A landscape with many valleys, sampled at points; each row gives a point and its height.
From any point a ball rolls to the lowest of the 2 points nearest to it. It stops when none of these is lower. Distance is the straight distance between rows; heights are no part of it.
K_20 height 687: [-12  -9  11 -11  29  33  48  12  30  16  21  45 -18  -2 -13  12  11   6
   8  26]
K_745 height 716: [ -2 -10 -15 -27 -11   5 -13  12  59  16  22  37 -21 -41 -21  -1 -29 -45
   0 -35]
K_679 height 169: [-29  35  17   3  10  -8  20 -50 -27 -30  13   0 -16   4  20  33  48  24
  -9  31]
K_741 height 731: [ -1 -26  32  19  19 -16 -12 -19   4 -10   1 -19  16  27  21 -16 -16 -11
   2  21]
K_282 height 730: [ 23  -4 -17 -10  -7 -16   1  -4  -6   3   3  13 -63  11  -8 -21  11  -4
  33 -56]
K_958 height 525: [-12 -15 -37   7  25  38  22 -18  -8 -28   4  49  54  -2 -29   5 -25  -7
 -25  31]
K_935 height 726: [  4  -7  -5  -1  31  32  38 -16  24  21  -9  44 -46 -30  -4   6  14  13
  -7  -8]
K_879 height 508: [-17  17   4   1  21  14 -50 -10   8   7   8  16   8 -16  14 -33 -35 -20
 -13 -30]
K_909 height 520: [ -1 -10  34  10  21  -1  -4 -16  20  34 -47 -14   0 -24  21 -12   9   5
  -8  -4]
K_636 height 424: [ 41 -34 -17  19 -12 -31 -25  16 -19   5 -42 -23  22  10  16  -8  -6 -13
 -10 -30]
K_277 height 399: [ 41 -46 -21   1 -14  -5   0 -29  20 -16  -9  10  13  -3   1   7 -54 -27
 -21  14]
K_3 height 563: [-18  -4 -16  -4  15  30  -5  15  15 -34  22  43  39   3 -13 -33 -41  -1
 -26 -21]
K_51 height 286: [ 18  15  49 -29  10 -40  30   2 -26 -11 -30 -30 -21  22   2   9  13 -17
  38  -6]
K_814 height 378: [  2  26 -30   4 -12  -8  10 -46 -38 -26  28   9 -19  19 -59  12  29  35
  28  27]
K_425 height 582: [-24  10 -23   1  41  43  45  -2   0 -32   9  41  23 -18 -12  -3 -13 -19
  -3  11]
K_790 height 752: [  7  14 -18  13  -4   7  33 -39  20 -12  -2  35 -39 -40 -29  12  -2  39
 -14  -4]
K_981 height 584: [ 43  19  32 -15 -31  -6 -32  30 -16  21 -40 -60  30 -14 -25 -23 -23  12
  14 -24]
K_15 height 423: [  5   5 -21   4 -11  27 -14  21  15  46   2  -6   0 -31  -3 -11 -16 -21
   5  12]
K_132 height 366: [ -2  -1 -26  57  13  -9 -12   6 -33   5   3 -12   2   4  23  -5  74  14
  -1 -14]
K_511 height 422: [-12 -32 -23  40  -8 -23 -19 -12 -17   4  -8 -10 -13  -2  20 -16  55   2
  20 -52]
K_314 height 513: [-18 -14   5  -1 -37 -43 -10  34 -15   6  38  10  -6  42  10  15  -9   6
  36  18]
K_449 height 181: [ 11 -42 -38   6 -14  -9   1 -14 -24  -7  -6  13   8  29  -1   7  36  42
 -19  12]
K_550 height 425: [-31  18  -7   9  12  12  15  -7 -17  13  19  52   9  -1  -9  17  15  25
 -23  32]
K_650 height 238: [ -4 -11 -12 -15 -30  -5   1  -3   5 -27   7  35   6  14 -27   7 -42  42
 -36   7]
K_91 height 263: [ 18  -6 -32  -3 -34  28 -15   1  15  14  -4 -52 -20   4  -7 -43  16  43
  -1  -1]
K_559 height 280: [  0  -3  -2 -23  -4  -7  23  -1 -28 -36  17 -31 -21  42   1   6  75  21
   0  -9]
K_969 height 219: [ 36  10 -24 -12 -34  19 -22   7   2 -15   5 -36 -16  10 -13 -30 -29  14
  -9 -10]
K_482 height 287: [  3   1 -26  18  14   9 -15  11 -31 -10   9   3   9  27  20  -1  37  24
 -34  12]
K_972 height 545: [-27   2  20  -2 -15 -53  -7  31 -19 -21  47   1  10  53  13  25  27  19
  -5  12]
K_788 height 362: [  1  16 -18   2 -24  32 -16 -28  26  46  -6 -23 -31 -49   2  -9  15   5
  19  14]
K_248 height 466: [-23 -17 -15   6 -46 -39 -11  -8  13  21  28   2 -24   6   9  16  -6  -3
  66  -1]
K_737 height 426: [ -3   8   7 -41  -4 -22  28 -36 -44 -43 -19   0 -22  24  27  25  15  -8
 -14  -1]
K_849 height 308: [-11   8 -43  -4 -56  20 -22 -29   4  14  -8 -33 -12 -20   3 -14   3  25
  15   8]
K_207 height 517: [ -2 -40  12 -22  -4  29  -3 -11  54  22  -8  -4   1 -17  -1 -29 -15  -1
 -23   0]
K_213 height 593: [-15  -7   9  -7  46  29  -3 -11   9 -23  36  38  10  26 -12 -35  -7  14
 -29  -5]
K_361 height 432: [ -4  36 -27  14 -21  -8  16  -3 -31   6  31  -8 -17  10 -10  16  25  12
  31  39]
K_86 height 640: [ -5 -18  37  -4  -2  -6  -1  52   7  -3 -29  11   8  -8  21  38 -63  -9
  -2   0]
K_412 height 355: [  6  19  33 -57   6 -19  22 -18 -51 -16 -26 -34 -11  34  22  38  32 -36
  25  -1]
K_127 height 460: [ 33 -10 -18  11 -12 -22 -47  46   6  34 -23 -17  20 -15   2  -8 -11 -31
   5 -45]
K_902 height 542: [-10  -5  11 -13  -7 -12   6 -22 -15  18 -59  -2 -20 -12  40   5   7   9
  11 -17]
K_563 height 688: [ 20 -35  -2  28  41  -2  26 -13  -9  -5  -9  24  11  11  20  16   4 -34
 -11  28]
K_732 height 744: [-27 -31  28  36   9 -16 -15  -9  33  -2  26  12  22   9  13   1 -11  13
  -9  21]
K_510 height 574: [ 27  13  43  11  -4 -20 -27  16 -23  36 -26 -53  36  -3 -34 -36  29   6
  39 -19]
K_759 height 419: [  2  27  -9  18   5  15 -10 -12  -9  14  41 -11 -23  12  -9 -22  24  17
  17  18]
K_7 height 336: [-28  27 -19 -12 -28 -13   7 -29 -43 -43  11  -7   7  37 -44  22  28  48
   2  33]
K_95 height 657: [ 16 -12   0  25  49  25  26   2   0  -2 -29   8  16 -23   2  -7  -6 -36
 -21  -1]
K_49 height 486: [-17   7   9  21   3 -17 -59 -23   9  32  -8 -18   7 -25  27 -24 -12 -22
  12 -25]
K_59 height 409: [-40   5  -4   6 -49 -36   4  -4  -8 -12   2  20 -29  -9  16  27 -18  13
  31 -16]
K_446 height 700: [ -3  16  45 -52  19   8  14  54 -14  20 -33  12   2  15  15  19 -13  -7
  -9   0]
K_794 height 671: [ 15  -1  13 -29   4  -7  18  38 -28 -15  -5  19  -4  21  19  30 -38 -23
  -8   7]
K_710 height 562: [ 26  30  45  12  13   1 -38   6  -8  38 -19 -33  64 -31 -25 -37  -4 -13
  15  -5]
K_68 height 305: [ 25 -56 -44  -6 -37  -5  -7  -2  16  17  -6  24   4   7 -12   2  -7  21
 -24   6]
K_542 height 158: [  6   7 -23 -16 -22  -9 -10  -9 -16 -35  11   1 -15  22  -9 -13 -22  24
  -5  -9]
K_614 height 586: [-18  52  25 -50  16 -12  -3  19 -33  -6  29 -25  -7  43  29  27  44  -8
   0  -4]
K_605 height 491: [  6 -10 -11 -30   6  -8  19 -19 -29  -2 -36  26 -27   9  34  18  10   6
 -16  -7]
K_416 height 488: [ 20 -33  10  28 -10  -3 -21 -41  40  -8  -3 -43  -6 -18   5 -23  11  -8
  -4  -5]
K_965 height 433: [-34  19  10  18  19   1   9  -2  -5   4   3  27  -2 -19  23  14 -20 -11
  -4  20]
K_317 height 615: [ -9 -14   4   1 -36   3 -22  29  22   8 -23  -6  12 -21  26  19 -50  10
 -20   9]
K_974 height 675: [ 13  31  -5  -4  11  30  19  20  20 -38  19 -15  10 -16 -34 -13 -61 -37
   8  -4]
K_921 height 198: [ 14  -1  12  -2  -6 -27  40  11 -10 -24  -6 -35 -34  24   1   5  27   9
  24  -9]
K_839 height 374: [ 28 -28 -41  -2 -11   3 -28   7  -9   9 -15  21   4   7  22 -17 -18   6
 -32 -28]
K_587 height 367: [  5  38 -30  31  32  44 -13  10 -15   4  30   5  -2   9 -12 -28  26  13
 -20  10]
K_312 height 676: [ 34  17  35 -20  27   6  30  40  13  16  -7 -15 -15   3 -32 -15 -25 -11
  17 -15]
K_777 height 566: [-32  17  11 -26   3 -35 -17   7 -36 -27  62  -9   0  63  22  27  60  -1
   6 -11]
K_240 height 323: [-24  30  11  22  31  11  25 -29 -14 -11  27  44 -26  -6 -17  33  46  28
  -3  32]
K_831 height 658: [ 22  10  21 -22  21  42  29  39  25  -9 -13 -34  25  -4 -31 -25 -39 -22
   2  11]
K_858 height 282: [-41  19  18 -22 -23 -20  26 -49 -28 -56  17  -5 -17  28  -6  20  28  43
   2  15]
K_250 height 769: [ -1 -11 -10  44  10   0  21 -30  44 -22  21  27  -2 -39 -26   7 -10  10
 -26  -2]
K_904 height 625: [-10  -2 -14  27  32  42  41  27  30 -16   1   3  35 -29 -10  -2  -9 -19
  -7  14]
K_760 height 596: [ 18   5  10  -3 -41   7 -33  44  -4   9 -40 -49  18  -6  15  -4 -38   8
  -4  -1]
K_35 height 482: [ -6 -15  26  11  25  28  -6 -15  57  34 -10  -6   9 -44   3 -19   1 -27
  -1  -5]
K_291 height 461: [-22 -15   9  34 -20 -22 -30 -18   3  -2 -12 -39   5  -5  26 -28  15   7
  25 -20]
K_676 height 693: [ -2  21   5 -26  -4  23  -1   4  43  -9   1   1   2 -49 -22  -5 -55 -61
   7 -16]
K_306 height 692: [ 29   0  16 -24  15  -9   7  13  22  39 -16   8 -17 -12 -22 -15 -23 -28
  33 -35]
K_307 height 468: [  9  10 -13  15 -16   8 -40  34  31  44 -10 -20  25 -48 -10   0  -3 -54
 -12 -10]
K_795 height 547: [  9  22  51  36  13  -5 -21 -11  14  24 -37 -47  32 -46   1 -16  -1  -8
   0  -4]
K_81 height 320: [-31  -5 -20 -12 -37   9 -17   5  -9   7  -4  26  18  12  10  21 -22  48
 -27  38]
K_566 height 715: [ 28 -47  -3  39  25 -33 -12  -9  -3   3  13   6  25  23  13  -2 -19 -39
  11  13]
K_616 height 335: [-31  14  20   7 -20 -32  17 -13   7  -2  -5   5 -23 -12  25  37 -20  13
  28  32]
K_751 height 534: [-15 -10  -3   0  40  31 -21  13   4 -18   1   9  55  -3  11 -37 -37 -41
 -16 -23]
K_292 height 338: [ -6 -12 -25 -17 -16  -8  23  -6 -30 -24  15 -14   8  40  -5  45  92  33
 -25  14]
K_220 height 462: [  2 -27 -41  -1 -16  25  -6 -22  21 -13   8  28  45 -22 -29  12 -51 -30
 -26  27]
K_433 height 712: [ 23  -9 -17  -7  -2 -19   7   4  29  26  16  34 -41 -14 -18  -2 -15  -9
  22 -37]
K_264 height 611: [  4  24  38 -22  38  -7  17  45  -9  14   4 -19 -14  25  11  15  51   0
  -8  -3]
K_798 height 644: [-17  23  34 -11  37   5  31  30  18  32  14  19 -25   8   8  14  25   1
  12  12]

For each start below, name the point where the ball stops.
K_741 -> K_449
K_798 -> K_616
K_307 -> K_542
K_902 -> K_921
K_213 -> K_449

Call two points neighbours if one is among the 2 nearest of the other. Go from one point of each pair to the other, from neighbour to neighbour, staying as low as possible. Name the highest point that can't be avoided.
K_921 and K_449 -> K_292
K_679 and K_616 -> K_965
K_449 and K_679 -> K_361
